The views of a scene show one set of named points, each view turned or mirrored, shifted and resized as a whole, with a little noise and some points left out.
(in the rows, 128 means zero)

Scene 1
View 1
Z155: [100 124 126 130 118 138 133 111 109 149 143 154 107 148 120 122 132 144
 147 129 133 120  92 124 105 160 116 112]
Z348: [153 123  89 133 128 148 137 139  98 150 107 140 103 140 112 132 120 130
 177 146 118 150 105 104 134 131  95 157]
Z931: [121 127 106 135 125 125 145 118  90 139 131 140 100 135 121 123 138 139
 156 141 127 136 108 121 128 151 100 132]
Z459: [116 116 112 124 125 160 129 133 102 145 118 152 106 148 118 123 117 149
 143 121 134 147  99 123 113 140 106 143]
Z353: [117 110  85 123 132 132 141  90  93 145 132 139 108 147 141 120 154 137
 180 137 125 120 119 113 126 158  97 106]
Z349: [117  98  97 119 123 161 127 115 138 156 123 164 135 161 124 130 117 136
 151 126 127 115 101 117  98 134 115 113]
Z698: [120 137 133 148 120 122 148 145  99 129 132 146  97 122  99 128 120 144
 133 142 126 145  99 133 120 144 104 146]
Z937: [ 98 128 139 133 118 142 128 121 104 140 134 157  93 144 114 120 123 154
 147 126 130 130  92 119 111 166 103 116]
Z41: [100 121 120 118 123 156 126 116  95 153 136 147 100 158 130 115 130 154
 147 117 141 137  90 125 105 157 116 127]
Z35: [129 116  93 124 116 152 132 118 124 169 133 149 129 164 116 129 124 126
 161 133 130 121  91 117 101 134 129 129]
Z801: [157 117  78 149 133 104 162 125 114 126 110 145 116 114 109 144 137 115
 175 172  99 127 136 110 145 129  78 133]
Z259: [128 124 125 140 117 144 140 157 127 139 122 157 119 135  93 135  98 141
 123 135 125 145  94 132 107 123 113 152]
Z370: [114 134 142 149 123 125 148 156 100 114 120 151  91 112  96 130 112 154
 114 140 125 155 107 138 127 142  90 154]
Z93: [107 123 117 121 115 164 116 110 114 167 137 156 107 169 124 119 124 143
 169 121 135 120  79 109  99 159 120 110]
Z117: [152 124  81 149 136 108 157 128  89 121 105 139  97 110 112 137 142 129
 182 168 102 143 134 109 157 139  67 141]
Z783: [130 145 112 144 118 118 146 125  83 151 138 135  88 135 110 124 137 134
 174 148 127 139  92 113 130 158 107 139]
Z269: [109 119 129 132 115 149 128 133 132 149 130 164 117 149 106 131 108 142
 137 129 128 126  90 124 101 141 115 122]
View 2
Z459: [128 137 159 126 189  72 113 103 118 146 107 125  96 135 125 130 134 122
 147 143 131 133 134 153  79 131 151 110]
Z348: [127 125 127 141 199  75  90  98 130 164  96 113 110 153 101 109 147  94
 145 137 128 153 161 135 111 154 131 113]
Z349: [126 140 168 117 208  91 120 119 122 129  81 121 101 140 112 128 121 155
 158 132 122 151 158 137  47 141 169 151]
Z269: [144 147 174  92 185  93 133 111 116 145 102 128 111 120 140 139 134 160
 137 148 133 153 147 147  62 143 162 133]
Z801: [159  98 114 150 183 101 116 132 176 154  99  99 129 165  82 109 132  84
 111 143 119 158 195 101 108 156 137 131]
Z370: [172 116 150 124 156  80 138 102 145 167 150 132 122 134 137 139 145 104
 108 169 143 130 128 151 102 134 147  85]
Z937: [129 148 169 101 153  89 133 125 114 147 103 115  91 113 145 139 140 140
 126 141 124 132 139 142  90 131 146 111]
Z931: [134 128 143 127 171  77 123 132 134 139  98 106  95 129 118 125 137 104
 123 147 135 132 151 121 105 132 137 116]
Z35: [124 144 150 109 221  76 108 117 112 132  72 120 103 128 111 119 136 138
 153 143 144 157 161 130  68 146 151 148]
Z353: [110 129 145 137 172  81 121 158 136 115  67  92  72 134 105 121 124 111
 134 125 115 126 166 101  92 124 141 140]
Z155: [129 148 168  98 174  85 134 136 117 130  89 112  90 111 136 135 134 144
 129 146 135 136 147 127  79 131 149 129]
Z259: [166 129 153 112 203  80 119  86 129 164 128 140 134 138 126 131 142 129
 134 167 149 156 139 159  75 149 157 113]
Z117: [146  99 109 158 161  94 111 129 170 162 108  95 114 162  91 109 140  66
 112 136 112 142 183 108 132 150 126 107]
Z93: [103 163 170  98 186  82 115 125  97 133  71 110  83 111 133 130 137 156
 153 127 127 146 150 137  76 139 148 137]
Z698: [162 128 147 112 169  79 130 112 134 160 128 125 120 123 133 132 149 109
 110 169 149 138 140 138 107 140 140 100]
Z783: [129 139 131 112 171  73 113 133 124 150  88 103  99 115 125 116 156  99
 118 154 147 142 156 114 130 143 121 109]
Z41: [111 150 170 112 178  68 121 124 102 130  91 118  75 116 137 134 135 136
 147 139 135 123 129 142  80 122 145 116]
View 3
Z155: [127 113 121 155 141 135 142 124 102 136 131 133 133 119  71 125 116 118
 105  85 162 155  73 115 124 133 153 131]
Z35: [142 109 130 150 120 126 119 117 111 136 135 116 149 113  81 134  97 111
 112 110 160 141  62 131 150 123 158 137]
Z931: [118 106 129 142 136 119 146 116 105 135 134 118 147 106  90 122 124 131
 117  95 151 178  98 122 127 115 151 125]
Z459: [125 127 133 143 121 121 155 103 112 130 129 126 155 107  87 145 115 122
 112 101 167 157  75  99 132 118 139 129]
Z117: [105  90 155 140 135 107 153 108 110 136 141 110 151  84 135 118 140 136
 125 123 122 197 131 143 128  95 151 125]
Z801: [119  88 159 146 134 107 138 111 116 130 136 109 142  79 129 114 132 124
 117 129 110 175 125 150 137 103 164 135]
Z937: [114 118 122 159 142 134 159 117 105 137 133 140 129 119  83 135 124 121
 104  83 168 161  80 107 118 131 140 124]
Z269: [130 124 129 165 136 133 144 112 117 129 131 141 123 107  78 142 112 107
  97  93 160 125  70 109 133 137 150 132]
Z698: [108 122 120 147 143 110 157  96 118 124 133 125 129  88  87 137 136 130
 113  85 151 158 111 110 138 119 148 114]
Z370: [102 134 128 145 144 104 173  86 121 117 127 128 129  78  91 141 144 132
 110  83 146 157 117  91 128 117 143 114]
Z349: [146 118 148 157 121 134 133 122 109 133 126 128 146 112  86 134  98 106
 100 115 154 133  57 116 133 128 158 151]
Z93: [133 111 123 159 125 142 134 128 103 146 140 138 144 135  77 138 101 112
 107  97 178 153  52 121 132 132 143 130]
Z348: [119 108 142 141 114 109 141 100 118 137 143 113 162  95 118 144 118 128
 129 122 155 173  95 131 151 101 139 121]
Z783: [110  97 111 144 137 119 138 113 107 142 146 119 139 109  92 127 129 134
 124  90 161 183 102 138 142 113 147 108]
Z353: [133  88 141 143 133 133 139 140  89 146 132 117 160 124  93 105 113 128
 114 107 145 190  78 133 113 118 158 143]
Z41: [127 119 120 146 129 132 150 120 100 138 130 130 153 126  70 135 110 125
 111  86 178 164  62 102 123 127 141 129]
View 4
Z259: [158 111 131 144 123 106 111 128 102 118 166 129 130 132 134 136 102  84
 125 120 163 109 128 145 133 107 129 137]
Z155: [139 104 101 149 115  78 135 133 135 112 149 116 128 110 125 135 143  87
 124 124 142 120 136 131 134 137 129 118]
Z117: [144 141 149 132 149 110 138 107 104 119 172  89 137 140  88 118 106  82
 123 147 129 130 156 169  84 159 100 102]
Z931: [144 119 119 148 133  94 135 126 117 114 160 105 122 123 109 129 131  84
 125 133 136 122 153 140 112 145 123 108]
Z353: [134 121  95 144 130  80 143 129 125  99 166  86 136 108  92 132 140  86
 134 132 116 127 149 140 116 160 119  89]
Z41: [142 108  92 148 127  90 134 139 121 115 153 103 116 109 123 140 146  94
 118 121 145 111 140 120 149 133 138 108]
Z937: [137 107 109 144 126  88 139 130 135 129 141 110 121 118 128 135 143  92
 110 128 154 122 133 132 140 137 125 119]
Z93: [149 111  85 136 115  72 127 137 127 105 147  98 124 105 117 137 143  98
 123 115 140 108 123 126 156 148 131 122]
Z698: [149 112 138 150 129 105 128 121 116 128 153 127 117 134 129 128 125  80
 116 133 158 121 152 143 112 127 126 127]
Z783: [158 126 124 141 131  89 130 117 115 116 150 106 108 125 110 119 139  85
 121 135 138 114 160 137 110 163 124 121]
Z349: [141 109  91 139 112  76 121 136 118  93 172 105 149 105 114 144 114  92
 137 112 137 113 113 142 149 127 123 116]
Z459: [149 114 105 142 133 104 122 138 104 116 170 103 126 119 121 142 118  92
 124 118 150 108 130 132 147 117 134 114]
Z35: [158 116  96 138 111  74 113 132 108  89 170 109 134 107 112 136 122  89
 141 112 134 105 128 135 140 140 130 127]
View 5
Z93: [161 132 122 147 141 104 117  92 148 132 142 175 109 127 106 109 106 134
 138 129 120 147 143 124 126 108 147 110]
Z931: [142 150 131 106 139 123 112 116 139 149 139 178 103 117 110 113 126 130
 122 123 138 123 143 116 116 119 124 102]
Z35: [161 139 133 136 133  92 128  94 148 144 144 169 115 116 106 124 110 117
 137 116 122 134 127 128 115 130 137 116]
Z259: [158 149 125 122 132 122 135 113 133 155 148 161 135 131 131 132 120 108
 123 114 135 107 138 133 152 135 123 120]
Z269: [158 143 125 143 147 123 127  96 139 145 157 167 128 125 119 120 115 127
 131 121 125 138 145 139 147 123 132 124]
Z155: [154 140 131 131 151 124 118  95 142 145 146 178 114 118 106 108 119 136
 130 128 130 143 151 125 131 116 130 113]
Z349: [153 137 120 146 144  99 123  90 143 139 153 168 118 125 109 128 118 126
 133 103 113 134 134 140 113 130 136 119]
Z783: [153 155 138 102 126 121 115 126 140 149 133 178  95 110 110 108 115 126
 124 137 144 126 136 107 124 110 130  99]
Z801: [132 176 136  94 126 120 108 139 125 151 157 158  90  99 116 137 139 124
 111  98 136 115 111 129  90 130 113 102]
Z117: [126 172 129  85 124 127 101 150 125 146 145 164  83 111 119 130 138 129
 108 107 141 107 121 118  93 118 116  92]
Z348: [149 155 119 111 113 104 118 134 135 144 136 163 104 134 124 135 119 111
 121 113 132  99 120 118 117 124 133 101]
Z353: [136 143 129 116 146 110 100 104 146 140 139 183  87 111  96 111 127 143
 127 114 125 139 140 118  84 115 128 100]
Z370: [143 156 125  99 141 150 123 125 129 161 143 169 124 133 133 122 133 122
 111 121 149 100 156 123 155 125 112 111]

Which points are out of place in each view (at most two, in the order of its rows)? Write none if all are in place.
view 1 -> Z269
view 2 -> none
view 3 -> none
view 4 -> Z459
view 5 -> Z348
